Each row is a point on a tangle of strands that fork and nearly touch. The rows are in no order.
In the rows, 128 means zero.
Two points are linked if the straight distance between their rows is under 152. Some points are linked to none.
k435: [107 130 208  96 158 179 133 102 173 110  99 135 135 144  99 166 116 122
 192 149 160 101 112 124 125 186 105 131  90 112 146 133 102 115 129 121
 100 132 157  79  98 151 195 133 126  48]
k349: [130 142 106 106 117 124 109 119 127 106 157 130 150 139 117 130  93 171
 147 131  92 151 156 123 101 149 114 193 103 106 131 107 163  64 108 114
 124 136 132 126 173  86  49 101 117  56]
k131: [176 134 104 142 137 133 125 126 126 122 133 160 103 149 164  94 125 121
  64 120 106 152 149  87 145 107 103 168 143  99 154 109 119 188 123 134
 153 148 124 173 198 113 132 116 138 162]
k811: [178 166 132 166 119 171 155 106 140 111 149 116  52 127 126 113 127 175
  90 124 104 119 179  77 142 102 112 167 134 115 169  71 125 169 100 147
 145 143 165 167 164 125 177 135 119 123]
k861: [129 127 138 126  66 101 140 122  88 108 128 125 166 139  83 106 193 104
 128  94  99 104 175 150 134  97 162 112 118 133  67 128 169 144 101  95
 123  98 147 154  97 134  65 148 124 158]
k144: [115 154 121  91 116 125 104 146 133 118 130 138 163 122 115 147 106 162
 154 111 116 132 152 133 116 151 134 166 105 106 119 109 169 112 103  89
 105 105 126  98 144 121  52 133 102  67]
k823: [136  98 123 167 172 127 119 140 137 115  95 161 166 139 140 116 107 121
  68 159 187 179 127  81  90 151 106 122 140  83 153 164 127  92  95 153
 160 130  72 163 197 166  94 112 181  91]
k845: [117 149 170 138 180 174 155 121 201 164 118 152 166 145 145 103 123 145
 106 162 197 159 122  89  79 159 119 136 144 132 127 171 121 131 167  84
 163 119 155 117 143 179 152 140 170  58]
k760: [107 151 135  95 107  91 129 118  81 116 182 134 163 108 108 127 140 146
 164 123 119  75 140 184 171 130 153 132 165 118  56 162 164 151 150 109
 101  99 134 103 118 101  90 128 113 133]
k177: [ 86 116 173  92 160 154 108 135 149 120  87 175 220 150 109 144 136 147
 172 134 185 117 103 143 118 193 125 121 104  97 124 150 142 102 110 131
  98 120 111  84 141 172 110 125 136  61]
k903: [169 156 113 169 125 153 146 141 129 145 140 151  96 132 138 130  89 161
  95 144 115 135 141 103 110 171 106 174 115 100 150 148 101 131 132 128
 156 165 109 167 202  81 115  88 152 111]
k152: [174 106 108 182 156 142 106 147 146 112 107 146 118 174  74 135 181  88
  93 140 121 154 126  96  82 114 122  66  77 129  97 119 138 120  76 164
 140 117  72 155 156 167  95 109 153 113]
k271: [103 122 120 125 130 116 128 102 153 115 163 106 118 144 125 151 138  47
 169 144  92 103  90 159 127 105 156  93 137 160  71 168 122 123 160 100
 131 136 131 129  81  96 132 105 125 131]
k782: [104 140 102 132 158 151 105 130 177 132 145 152 153 165 150 163  93  86
 156 143 106 151  58 140 111  97 161 138 122 175 101 201 131 155 184  73
 139 177  93 114 100 120 124 130 142  94]
k630: [117 126 171 133  99 118 120 135  87 116 159 126 114 105 112 161 132 167
 119 141 129  87 136 163 145 171 134 118 175  96 102 133 142 110 124 144
 114 100 120 100 126 144 101  93 135 117]
k624: [136 100  94 122 151  58 112  94 123 148 139 137 162 153 121  97 155 110
  77 123 110 175 142  85  79 100 140 137  93 127  80 133 198 120  95 118
 151  79 125 139 180 138  55 131 159  97]
k102: [131 125 156 162 123 119 142 110  94 132 148 118 104  84 138 112 143 129
  57 152 160 112 159 152 153 138 133 114 186 131 121 182 123 131 139 169
 127  75 106 139 123 144 131  82 169 138]
k717: [107 135 123 140 124 112 127 146 142 167 112 135 175 130 154 104 135 115
 101 144 158 121 134 121 129 122 146 106 158 136 144 184 133 175 153 122
 138 123 149 136  96 133 139 169 128 164]
k140: [125 143 157 125 152 147 137 129 152 161 138 148 148 119 140 105  95 147
 115 169 172 155 133 116  93 183 128 151 147 120 109 183 119 125 150  93
 143 116 115 117 151 147 125 101 175  70]
k458: [122 100 113 132 161 124  89 171 133  95  61 129 158 181 120 164 139 100
 148 147 170 142  65 143 121 148 126  85  89 105 170 129 105  89 107 167
 111 136  86 123  92 197 131 132 116 109]
k266: [125 152 130 136 110 158 115 140 131  98 143 134  85 133 102 158 123  80
 207  75  87  93 163 157 165 113 170 139 131 145 102  87 132 112 108  98
  96 150 122 127 101  85  86 118  79 101]
k371: [104 144 117  80 121 114 109 157 103 140  98 145 175 101 153 138 112 178
 125 119 130 148 149 107 123 162 124 149 117 102 180 117 171 110  97 118
 132 111 132 107 154 139  78 161 112 116]
k418: [122 146 139 126 138  98 131 142 106 167 165 135 107 103 168 124  72 165
 129 120 121 111 128 138 159 152  89 172 169 125 135 136 103 144 209 129
 100 125 133 113 118 116 156 139 125 199]
k803: [ 99  90 130 137 136 104 133 131 139 144 117 121 175 135 132 113 151  79
 109 179 154 136 108 139 125 115 151  66 145 157  93 195 116 167 153 143
 125 123 146 126  76 162 135 164 161 139]
k368: [146 164 143 106 139 176 150 140 158 143 132 135 105 102 155 114  93 181
 120 154 167 152 147  65 107 143  95 187 133 112 191 127 121 164 132 106
 122 130 160 112 132 135 184 169 105 115]
k833: [126 159 140 101 103 151 116 141 134 135 106 146 132 125 135 139 140 161
 138 117 132 128 171 103 135 120 121 161 136 114 156 100 142 148 114  98
 110 127 166  95  96 140 123 158  93 165]
k147: [133  93 100 153 146 150 129 134 180 116 104 113 102 198 140 166 114  62
 112 165 110 169  72  91 108  88 123 110 109 145 163 108 112 159 112 123
 163 166 122 145 124 142 158 132 139 138]
k209: [121 133 105 106 119  86 134 109 129 156 129 127 164 126 135  88 133 126
  70 130 133 150 153 100  78 123 144 135 122 125  85 139 179 152 114 106
 155  67 157 131 151 133  73 151 159 112]
k288: [159 147 109 144  72 104 144 119  73  81 160 134 105 120 131 131 150 187
  45  89 101 113 210 144 143 123 116 154 161 101 111  88 160 132 132 133
 154 108 152 163 150 142  86 118 160 169]
k681: [ 95 125 108 140 150 169 111 132 203 135 136 127 111 188 150 159  76  72
 191 142 124 124  71 121 117 110 143 143  97 138 138 157 111 126 157  91
 126 184 110 107 100 112 137 164 108 107]
k351: [107 128 119 102  83  84 155 118  79 122 169 119 161 119 104 102 159 123
 137  75 119  93 166 171 147  93 160 132 136 124  40 154 161 146 140  88
 131  96 134 124 112 111  51 134 127 146]
k780: [156 119  85 157 135 118 123 135 137 142 155 136  99 146 173 140  93 104
  93 112  80 128  85 134 141 121 110 146 116 125 154 155 100 133 145 132
 145 164  83 165 162  94 134  82 158 161]
k136: [116  99 112 112  75  77 170 148  84 143  89 136 189  96 134  65 182 121
  64  97 166 144 162 128 114 103 142 141 143 115 140 146 172 174 115 126
 152  97 151 160 143 147  80 167 149 206]
k894: [126 128  77 114 134  90  95 128 145 137 154 143 158 149 155 100  77 155
 111 130  93 171 129  79 105 133 103 206 123 104 127 145 160 100 124 112
 143 134 124 164 203  78  65 104 133  79]
k990: [ 91  84 108  99 141  84 123 138 107 116 167  89 129 139 139 155 110  80
 166 127 113 119  70 180 161 110 126  88 132 167  90 154 106 123 165 125
 132 126 121 128 101  88 128 107 115 161]
k515: [132 143 104  88 117 139 103 166 104 122  82 170 125 112 149 178 112 192
 130 121 126 164 169  96 136 157 105 173 101  89 198  94 145  82  84 152
 119 146 103  94 170 130 107 136  92 133]
k219: [154 132 135 100 135 162 147 115 130 135  68 116 102 100 139 129 138 156
 103 125 144 150 134  80 146  95 127 109 118 149 214  71 118 105  83 179
 128 126 146  97 119 167 205 148  92 149]
k587: [100 135 134 118  91  87 143 124 116 151 102 114 172  90 117  88 154 159
  82 101 140 142 168 131 120 139 150 134 141 111 112 121 182 161 120 105
 141  58 172 137 139 141  65 165 145 152]
k210: [112  77  92 151 133 113 115 144 143 122 115 114 125 169 153 155 121  67
  88 166 142 163  63 135 111  96 123  99 126 138 162 148 109 123 136 135
 163 152 107 157 115 154 138 116 155 152]
k464: [123 166 165 112  82 142 118 132 103 102 147 115 118  96 110 172 118 189
 192 136  94  88 174 155 168 160 138 170 156 121 115  98 147 113 132 104
  84 132 149  83 110 128 113 161  87 108]
k548: [143 142 152 108 114 157 137 127 112 125  86 129 109 119 124 159 149 154
 115 114 121 134 159  91 153 110 134 115 128 138 181  74 133 132  89 148
 113 119 143 119  98 157 155 152  86 185]
k682: [126 138  86 106 125 143 110 157 107 133 115 188 136 130 153 149  89 167
 156  90 103 132 143 104 163 122  98 194 122  93 175 104 134 116 110 134
  99 158  99 102 150 112  88 147  81 163]
k646: [151 125 149 146 104 100 164  87  97 118 157  99  75 118 143 100 137 118
  73  99 109 125 152 147 156  89 115 108 165 136 144  90  94 129 159 161
 166 127 158 161 110 122 186  90 145 185]
k735: [130  87 115 125 107 104  89 153 100  89  91 101 158 161  83 123 191  76
 192  95 104 116 110 151 129  94 156  78 101 139 100 112 131 105 106 121
  94 130 118 154  56 135  83 131  73 137]
k38: [169 188 138 176 104 165 162 112 144 144 164  95  50 128 127  93  90 193
 122 136 140 115 131  97 122 146 118 191 127 119 171 122  82 155 165 102
 139 155 151 163 156  89 205 138 129 117]
k961: [131 118 110 132 141 119 106 158 132 147 130 127 122 160 169 153 113 116
 105 137 129 129  86 130 129 126 125 104 126 138 156 134 101 122 123 141
 131 135 103 122 125 120 123  83 129 131]
k82: [148 124  73 124 134  99 109 124 138 141 158 149 117 161 102 128 158 103
  95 112  92 151 165  90  86 102 124 111  86 133  64 128 161 102  86 118
 154 101  99 153 176 116  49  97 150  98]
k370: [102 135 149 102 107 113 122 133  93 155 157 132 137  85 149 125  98 176
 149 138 119  99 154 147 166 146 119 156 170 115 122 131 148 158 175 112
 102 111 152 105  97 129 148 171 114 170]
k445: [100 131 157 108  98  84 114 136  56 122 159 152 184  80 113 137 141 167
 148 140 142  91 121 197 154 147 139 126 155 103  79 164 175 118 109 141
  92  81 113 100 133 133  77 123 130  94]
k713: [134 137  70 136 128 136 107  97 173 135 168 138 135 155 125 135 176  54
 148 131  93 142 105 133  91  59 174 113 119 192  23 215 138 139 163  79
 168 151 102 119 121 116 118 113 154 133]
k871: [125  93 151 116 144 128 143 130 125 147 101  91 103 119 174 127 114 130
 113 140 158 148 102 117 145 110 110  94 146 150 185  94  93 108 100 181
 125 123 143 100 111 146 192 138 114 148]
k71: [137 151 173 131 153 187 150 110 193 153 127 122 128 109 153 101 107 158
 123 173 191 148 128  85  98 147 122 159 143 122 184 158  98 146 132 108
 142 126 154 123 140 153 199 150 149  77]
k796: [137 123 162 170 175 147 124 114 138 116 123 154 129 134  85 139 162 140
 134 119 172 105 104 131  91 182 116  83 102 108  69 118 121  54  97 156
 116 120  73 108 138 176 100  76 191  85]
k641: [119 163 139 115 148 163 120 120 180 147 163 125 110 141 126 142  97 124
 184 146 115 103 143 117  98 156 146 165 125 127  98 158 118 128 165  69
 112 147 135  99 128  83 113 119 125  85]
k537: [168 113 106 166 127 133 137 145  96 143 124 154  78 127 170 137  85 160
  79 115 113 124  94 126 151 171  93 147 127  98 194 128  97 120 121 150
 138 168 101 159 178  93 129  80 163 145]
k854: [115 106 133 146 129 101 177  99 119 113 153  66  86  91 147 111 121 102
  76 126 129 127 118 172 148 101 108  70 190 176 144 125  65 118 143 179
 180 121 144 188 130 101 193  82 158 160]
k927: [166 154 145 182 123 174 167  84 161 136 138  98  59 127  97 145 132 130
 114 115  96 112 142 131 114 142 144  91 122 133 108 116 120 114 107 136
 148 133 146 134 113 119 166  84 137  95]
k286: [109 122 118 112 138 107 109 151 105 164 171 138 117 119 172 152  90 150
 163 132 115 103  90 165 181 138  96 150 146 121 145 135 101 110 194 144
  90 142 114  97 106  93 160 117  84 188]
k438: [148 172 146 143 135 153 148 115 151 150 163 112 104 119 126 105 115 178
 131 159 150 135 142 133  77 185 134 187 144 113  95 141 101 111 165  86
 142 114 133 125 162 123 130  91 165  61]
k842: [180 144 118 165 145 154 144 121 139 133 142 151  82 127 145  93 119 142
  61 136  96 154 144  89 114 134 113 153 127 106 166 137 103 181 104 126
 166 162 130 171 226 106 160 108 157  96]
k807: [ 98  99  96 102 145  89 116 146  99 128 155 126 120 140 162 154  95 117
 186  84 114 113  50 181 164 107 102 120 127 153 127 105  93 101 166 111
 108 145 113 117 100  75 128 115  75 172]
k867: [143 142  86 170 145 165 121 123 150 117 160 140  81 160 109 157 132  84
 159 104  91 109 115 146 117 128 152 118  94 124  86 129 140  92  91 109
 127 157  95 124 134  90  82  79 123  83]
k303: [128 127 157 176 164 147 167  54 160 122 149  61 108 100 112 111 141  69
  83 162 147 130 103 144  95 118 145  48 156 168  93 161  88  90 139 139
 166 125 129 127 107 143 191  98 191  96]
k840: [169 194 149 169 112 197 181 106 142 140 171  83  75 103 118  93 115 201
 146 174 146 143 144 100 107 193 131 196 125 113 130 125  96 151 167  85
 140 138 141 160 152 101 158 105 160  66]
k887: [ 89 112 123 119  87 113 134 134 101 127 101 107 186 132  68 101 195  82
 164 110 117  91 131 143 114 100 177  70 108 141  58 162 152 154 111 123
 113 114 172 141  65 147  84 166 112 156]
k858: [114 135 130 139 168 145 124 131 154 148  77 145 139 133 171 113 135 104
  72 167 168 171 111  78 117  99 127 123 154 129 208 137 106 160 115 136
 134 143 148 125 130 155 173 181 123 158]
k460: [114 153  97 101 110  90 102 136  78 124 185 143 157 116 126 125 102 185
 121 111 128 130 118 162 135 132 123 195 151 117  94 150 162 111 153 113
 102 109  95 125 166  82  58  91 126  78]
k879: [116 129 173  92 136 152 142 114 154 118  86  88 103 105 119 157 111 144
 172 139 153 116 112 113 153 144 120 103  93 157 165  76 114 106 100 154
 105 127 159  70  73 158 208 160  96 101]
k332: [108 115 185  69 117 159 135  98 154 108  74 107 119 127 112 167 102 112
 193 131 155  87  96 139 155 182 104 111  79 131 165  92 109 112 128 144
  84 148 133  59  91 162 196 137 103  69]
k815: [152 122 187 153 153 148 132 128 108 103 108 130  96 120  79 159 136 123
 146 124 135  86 103 161 112 198 135  68 102 117  87 114 136  64  97 160
  99 110  80 117 121 174 107  62 148  75]
k135: [107 171 182 100  97 142 118 129 109 125 182 105 102  97 123 148 111 194
 216 193 109  89 155 151 159 177 117 199 152 119 107 125 137 139 178  81
  87 129 148 110 149 120 132 139 127  86]
k302: [113 138 138 134 132 139  94 105 143 102 159 106  99 156 103 144 110  63
 224 110  83  82 132 154 148 118 175 114 134 164  80 125 129 130 143  97
 105 152 149 111  91  80 123 122  96 131]
k810: [127  84 120 140  83  79 114 177  93 104  62 116 194 106  73  99 232 121
 123 116 141 105 121 137 101 110 159 100 104 125 125 125 138 124  94 163
 104 117 115 164  86 181 100 159 135 192]
k771: [ 93  96 153 116 150 105 151 118 118 154 131  70  96  81 166 133  92 136
 120 144 150 124 106 170 172 136  98  96 174 158 163 116  93 104 133 181
 121 114 142 110 115 124 212 118 138 135]
k119: [117 141  94 110 130 114  93 165 105 131 145 176 172 130 151 134 112 162
 172  70 113 134 116 143 168 104 119 161 137  97 145 127 154 122 128 121
 101 139  90 111 127  71  88 129  70 151]
k61: [116  69  81 143  92  74 101 159  85 106 136 132 183 163  90 114 199  89
 156 116 124 119  75 163 125  59 152  93 113 136 106 163 118 118 132 133
  97 138 112 154  85 109  87 116 103 141]
k921: [ 95  90 112 147 143 174 160  99 163 127 117  65  77 145 133 165  78  92
 173 133 109 119  54 173 124 166 128  86  78 150 111 126  92 106 130  85
 176 164 109 132 138  74 179 103 143  74]
k942: [142 139  84 114 159 104 105 151 149 126 177 161 150 167 153 107 107 108
  84 120 104 159 138 100 124 101 131 188 125 116 110 168 145 160 134  97
 143 144 103 160 179  82  86 130 135 126]
k970: [154 136 136 145 102 120 145 106  72 109 159 121  97 106 135 114 137 157
  40 120 145 106 193 149 156 128 124 142 198 125 117 134 134 140 146 147
 141 103 131 158 138 144 109  86 165 156]
k844: [163  96  73 151 173 125  88 166 159  88  95 171 175 185  87 129 164  90
 107 146 133 170 112  88  81 101 135  94  57 105 104 108 150 102  85 150
 145 133  65 157 164 159  80 120 142  92]
k162: [153 114 141 123 129 137 168 100 128 117 103  77  80  96 123 132 146 122
  97  98 131 130 141 107 156  83 123  85 117 166 189  31 113  90  85 200
 140 134 185 149 100 138 208 127 100 149]
k379: [123 144 111 119 158 159 131 142 155 158  94 153 106 118 182 118  93 141
 120 155 156 168 113  59 128 111 103 156 127 121 197 128 106 157 139 122
 122 145 161 101 141 126 206 187  98 172]
k512: [157 137 136 168 164 152 115 128 161 117 108 160 109 148  67 134 158 129
 112 105 142 129 124  93  72 150 132  66  79 121  77  93 145  70  72 159
 137 123  72 133 149 155 101 108 174  76]
k27: [112 112 153 122 159 146 104 131 134 130 135 173 173 149 108 159 127 120
 162 157 165 110  61 156 110 194 114 118 124 111 103 164 120  91 128 144
 107 139  75  98 134 150 104  91 147  65]
k976: [122 104 139 129  99 102 100 166  93 110  54 100 177 126  73 134 194 105
 164 119 119 109 104 160 127 113 171  62  93 143 113  95 141 111 101 160
  85 119 110 157  49 172 104 165  95 176]
k3: [113  94 126 132 116 145 138 147  97 148  37 150 191  78 143 104 182 142
 117 130 155 169 123 115 123 129 137  90 141 140 200 124 137 148  88 180
 128 112 143 106  99 189 142 183 119 206]
k629: [130 167 138 142 112 159 148 124 144 131 155  90  50 118 117 136  73 180
 153 127 118 113 156  98 130 142 102 210 134 118 147  95  97 150 184 113
 110 148 166 135 122  99 206 158 111 149]
k381: [125 109 154 166 146 111 156  70 134 104 159  26 100  88 130  95 130  65
  59 146 129 127 126 166 129 111 133  70 189 180 112 169  94 114 142 170
 161  99 128 149 119 131 177  81 185 129]
k181: [147 122  80 114  99  47 148  92  77 117 170 143 138 127 137  76 157 114
  58  92 127 132 187 158 116  91 135 175 132 138  59 153 165 150 152 104
 166  82 133 163 170 126  60 109 166 160]
k727: [120 132 138 129 103 121 116 158 113 112  51 150 184  93 106 110 183 150
  88 129 163 158 149 113 105 128 139  82 137 123 157 114 170 141  77 170
 126 103 128 136 121 181 101 167 138 161]
k357: [152 159 166 183 145 169 159  55 158 152 163  92  81  89  98 124 145 125
 113 153 124 110 119 138  71 158 153  91 150 140  67 151  97 108 139 120
 157 129 129 113 106 120 188  76 171  76]
k911: [170 118 119 138 126 134 147 134  82 119 102 185 104 102 178 116 138 173
  73 103 121 160 143  92 169 110 109 157 152 123 189  69 119 118 112 177
 128 118 147 141 177 155 170 132 114 200]
k252: [183 151 128 146 139 153 142 124 158 117 123 142  87 109 145  96 117 183
  67 127 133 160 158  54 103 124 111 185 142  94 178  96 115 170  85 129
 145 140 170 180 226 137 163 135 129  90]
k697: [186 125 113 125 134 138 136 141 118 139 128 176  88 143 161 122 124 153
  91  90 101 153 167  82 163 104  83 175 131 104 166  75 115 167 136 136
 125 154 139 145 170 132 150 140 103 201]
k11: [104 156 142 115 133 162 118 119 200 142 161 117  91 140 138 137  54 110
 223 147 116 106  98 129 121 137 138 172 106 124 131 156 104 139 190  70
  94 161 131  91 123  80 152 143  94 106]
k521: [138 136 183 170 125 151 142 112 115 125 153 107  93  91 105 128 134 165
 104 156 148  99 146 145 123 173 124 121 173 110 114 143 121 105 110 149
 126  97 130 125 125 151 127  68 167  88]
k342: [100 132 201  97 159 170 146 106 184 135  98 142 183 145 113 128 136 175
 157 158 205 131 137 121 106 191 109 128 114 111 143 142 133 122 111 123
 112 112 138  97 126 183 178 140 153  55]
k167: [167 106 114 127  83  77 119 137  84 100 132 172 138 139 120 107 179 132
  55  95 119 142 195 133 134 107 115 120 129 110 135  94 169 141 113 141
 157 108 133 176 171 140  82 100 145 183]
k412: [112 152 166 107 100 147 117 124 112  89 125  98  64 118  99 168 102 120
 228 124  91  66 151 157 171 135 152 146 126 132 126  75 138 115 129 106
  88 155 144  90 102 117 104 137  78 101]
k246: [124 122 115 107 137 115 101 167  92 130  40 150 174 132 121 158 158 130
 158 127 164 128  92 135 136 143 129  92  94 125 168 105 134 100  89 160
  95 129  88 115  71 179 124 154  98 146]
k749: [126 140 135 127 101 170 154 120 157 126 118  86  46 126 113 142  82 126
 176 106 115 107 162  90 146 128 116 163 104 128 166  73  91 125 151 116
 107 157 156  83 103 105 191 173  95 127]
k725: [148 119 120 144 125 140 131 123 168 121 130 114  82 171 114 138 150  69
 104 126 101 137 125 112 131  91 111  90 109 156 139 112 119 153 118 126
 163 136 134 164 117  99 158 110 130 152]
k898: [109  87 123 102 135 106 155 143 113 147 103 106 119 140 172 142 119 126
 127 120 137 149 101 119 164 113  95 100 141 163 153  85  92 125 133 147
 116 129 158 119  95 127 181 157  99 203]
k774: [116 136 138  89 134 110 116 132  99 140 190 140 167 103 140 116 101 174
 155 168 137 123 114 166 123 160 131 173 157 128  76 188 134 105 161 107
 116 100  95 116 168 109  64  82 150  60]
k97: [163 154 151 144 124 131 177  95 116 114 137  87  94  99 130 130 145 164
  89 105 128 122 169 128 174  73 117 109 166 147 160  48 108 117 120 175
 140 131 184 134 114 139 212 134 116 170]
k80: [102 128  97 109 103  81 125 139 121 158 147 149 174 130 141  85 127 101
 149  89 112 116 121 164 159  75 156 129 123 145  94 188 136 187 209 114
 113 151 147 139  81  83 128 169 115 189]
k594: [133 127 131 161 138 142 150 104 150 120 127  75  56 148 127 148 112  92
 115 122 103 130 106 139 113 127 128  90 115 150 138 107 110 120 113 142
 162 130 149 148 102 112 181 111 125 120]
k988: [130 100 125 153 162 105 113 117 122 124  98 152 163 117 119  82 138 112
  51 152 176 182 149  85  79 141 119  94 140 110 137 152 161  84  83 154
 159  67 107 143 194 162  84 131 182 104]
k198: [163 112 129 165 134 120 116 118  87 116 103 170 127 100 161 100 160 120
  42 129 151 158 147 105 163 104  98 122 182 120 197 110 118 144  84 184
 144 131 138 161 188 155 128 101 123 175]
k143: [141 101  85 163 172 125  93 160 158  85  92 154 186 202  91 164 151  97
 155 148 158 146  72 128  93 108 133 113  75  97 116 127 122  85 106 146
 118 149  67 130  96 157 104 124 120  80]
k635: [104 130 128 107 106 129 130 143 110 149 108 139 160  92 133 146 135 179
 172  92 105 113 163 143 158 130 129 155 131 129 116 107 155 159 149 116
 108 124 165  84  91 130 126 200  76 185]
k157: [118  99  80 177 146 167 131 121 166 120 129 115  84 178 113 172 114  71
 181 117 105 114  53 167 117 142 153  98  67 148 127 118 100  95 105 107
 149 167  91 130 120 104 129  88 133  79]
k766: [ 77 109 149 123 154 137 152 114 158 123 146  59  99 122 137 158  59  92
 169 158 128 127  61 181 115 170 118  70 117 151 120 143  76 118 147 119
 167 137 126 112 115  97 192 112 158  84]
k997: [118 108 117 115 140  96 138 145 148 154 115 131 146 129 178 108 118 104
  99 142 132 157 117 108 138  88 124 121 154 158 162 130 101 165 188 123
 137 132 154 131  92 116 169 186 124 214]
k110: [117 125 145 115 148 125  99 127 113 143 172 146 143 117 141 138 109 126
 161 173 141  96  84 168 131 164 131 115 140 115  88 188 123 111 158 121
 105 130  92 100 128 120 115  77 140  74]
k287: [143 132  97 139 141 146 114 116 157 140 153 141 108 182 113 143 146  94
 125 118  81 131 157 110 102 106 149 124 101 129  79 132 150 132  97 112
 137 126 103 142 145 110  83 102 128 122]
k801: [153 136 168 125 140 158 120 125 124  93 109 118 105 126 100 183 122 114
 177 121 133  93 114 144 133 180 129  94  96 127 118  99 131  91  92 137
  99 130 101 101 102 159 130  94 108  76]
k31: [115 125  70 121 140 112 103 127 167 146 155 157 171 166 132 129 149  57
 134 147 116 165  73 134 104  53 181 121 125 184  76 231 140 157 182  78
 145 161  93 130 103 113 111 139 154 124]
k173: [124  89 119 137  63  92 135 165  89 142  69 140 199  84 102  78 217 116
  87  94 146 108 148 132 107  87 136 111 121 112 124 142 147 163 105 156
 142 112 154 165 115 172  87 161 145 209]
k670: [ 80 113 157  88 145 123 152 112 135 132 170  49  90  81 145 128  70 127
 165 161 128 117  98 170 139 164  98 100 158 163 135 134  63 125 162 142
 145 134 140 106 109 112 229 130 154  96]
k620: [ 99 131 149  98 142 140 131 111 153 149 128  86  93 118 126 144  92 110
 177 126 111 118 137 108 147 137 117 124 110 153 151 101 100 146 141 125
 102 141 184  83  72 110 188 165  83 138]
k486: [125  96  98 106 133 127 124 165  87 140  23 140 165 117 141 131 173 122
 122 130 130 159 108 103 138 120 139 102 120 136 180  72 118 115  90 171
 100 131 121 105  91 169 157 165  88 211]
k380: [125 145 111 104 123 121 102 136 160 149 139 166 149 168 148  80 129  99
 115 111  99 131 168 117 120  85 135 156 126 117 117 131 136 209 165  76
 156 133 150 151 128 100 104 187 111 188]
k830: [154 123 114 108  99  71 112 141  92  93  96 140 165 140  90 123 165 150
  80  92  78 157 182 106 130 104 139 128  97 116 116  87 195 110  76 141
 144  87 117 157 168 149  61 127 136 134]
k96: [118 173 159 110 113 173 130 123 154 132 171 126  97 125 115 144  80 180
 206 158 122 100 148 140 131 174 129 202 132 108 113 117 125 125 160  88
 101 151 138 113 155  98  85 128 121  71]
k809: [135 113 143 160 136 116 105 139 113 124  82 135 171 116 117  87 175 117
  54 153 190 163 148 113 117 117 130  80 148 137 152 147 153 133  75 181
 141  72 126 143 155 166  94 150 148 164]
k644: [144 148  93 105 140 101 122 129 150 131 175 161 148 170 128  87 130  98
 117  85  81 144 197 101 128  83 114 180 122 106 111 120 165 187 140  79
 146 130 115 169 176  93  73 147 120 148]
k820: [ 89 100 125 100  94  91 135 137 108 138 142 114 170 120 112 109 159  89
 163 118 108  96 134 159 149  99 163  84 120 150  82 170 144 169 149 118
 118 135 167 139  58 117 121 146 102 175]
k353: [121 134 182  72 114 159 111 128 104  99  82 113 104 118 107 178 104 106
 233 136 119  77 132 146 157 168 125 107  92 139 135  75 136 102 119 136
  83 145 132  77  98 147 146 145  80  76]
k465: [120 158  96 117 103  85 120 129 128 153 162 171 176 138 140  85 121 130
 164  78 108 121 158 143 136  82 117 166 140 119 101 149 148 197 211  91
 126 133 145 128 109  90 103 191  96 199]
k264: [106 142 101 103 103  96 105 158  71 137 156 166 183 101 160 123 107 198
 142  95 134 128 125 157 162 120 111 177 160 101 132 135 178 137 139 129
 111 122 108 110 155  79  58 117 105 136]

Follow the links from the first point to the second, and from the first to the third. Name the last point that the two ways share.
k927 / k867 / k803 | k871
k252 / k286 / k157 | k219
k725 / k287 / k370 | k219
k780 / k921 / k803 | k871
k629 / k844 / k27 | k332
k140 / k796 / k119 | k332
k844 / k135 / k371 | k353
k713 / k144 / k635 | k412

A fork is a point with three links, a tip a point with one. Leave the first point through the second and follow the links. Name the first fork or tip that comes.
k219 / k162 | k842
k370 / k418 | k412
k894 / k349 | k332
k587 / k209 | k871
k144 / k349 | k830

A fork is a point with three links. Follow the links from the first point to the second and name the forks in between, in order.
k177 / k845 | k332
k209 / k412 | k871 k219
k31 / k342 | k412 k353 k332
k842 / k990 | k219
k110 / k266 | k332 k353 k412
k370 / k911 | k219 k842
k871 / k464 | k219 k412
k71 / k988 | k332 k353
k879 / k670 | k332 k353 k412 k219 k871

Name the points in between on the shortest way along the links from the first point to the second, in order.
k988 / k264 | k809 k727 k3 k486 k246 k458 k143 k844 k152 k512 k796 k815 k801 k353 k332 k435 k342 k177 k27 k110 k774 k460
k368 / k353 | k71 k845 k140 k438 k840 k38 k629 k749 k620 k879 k332
k209 / k771 | k624 k82 k287 k867 k157 k921 k766 k670
k830 / k349 | k167 k288 k970 k102 k521 k630 k445 k760 k351 k861 k887 k820 k80 k465 k380 k644 k942 k894
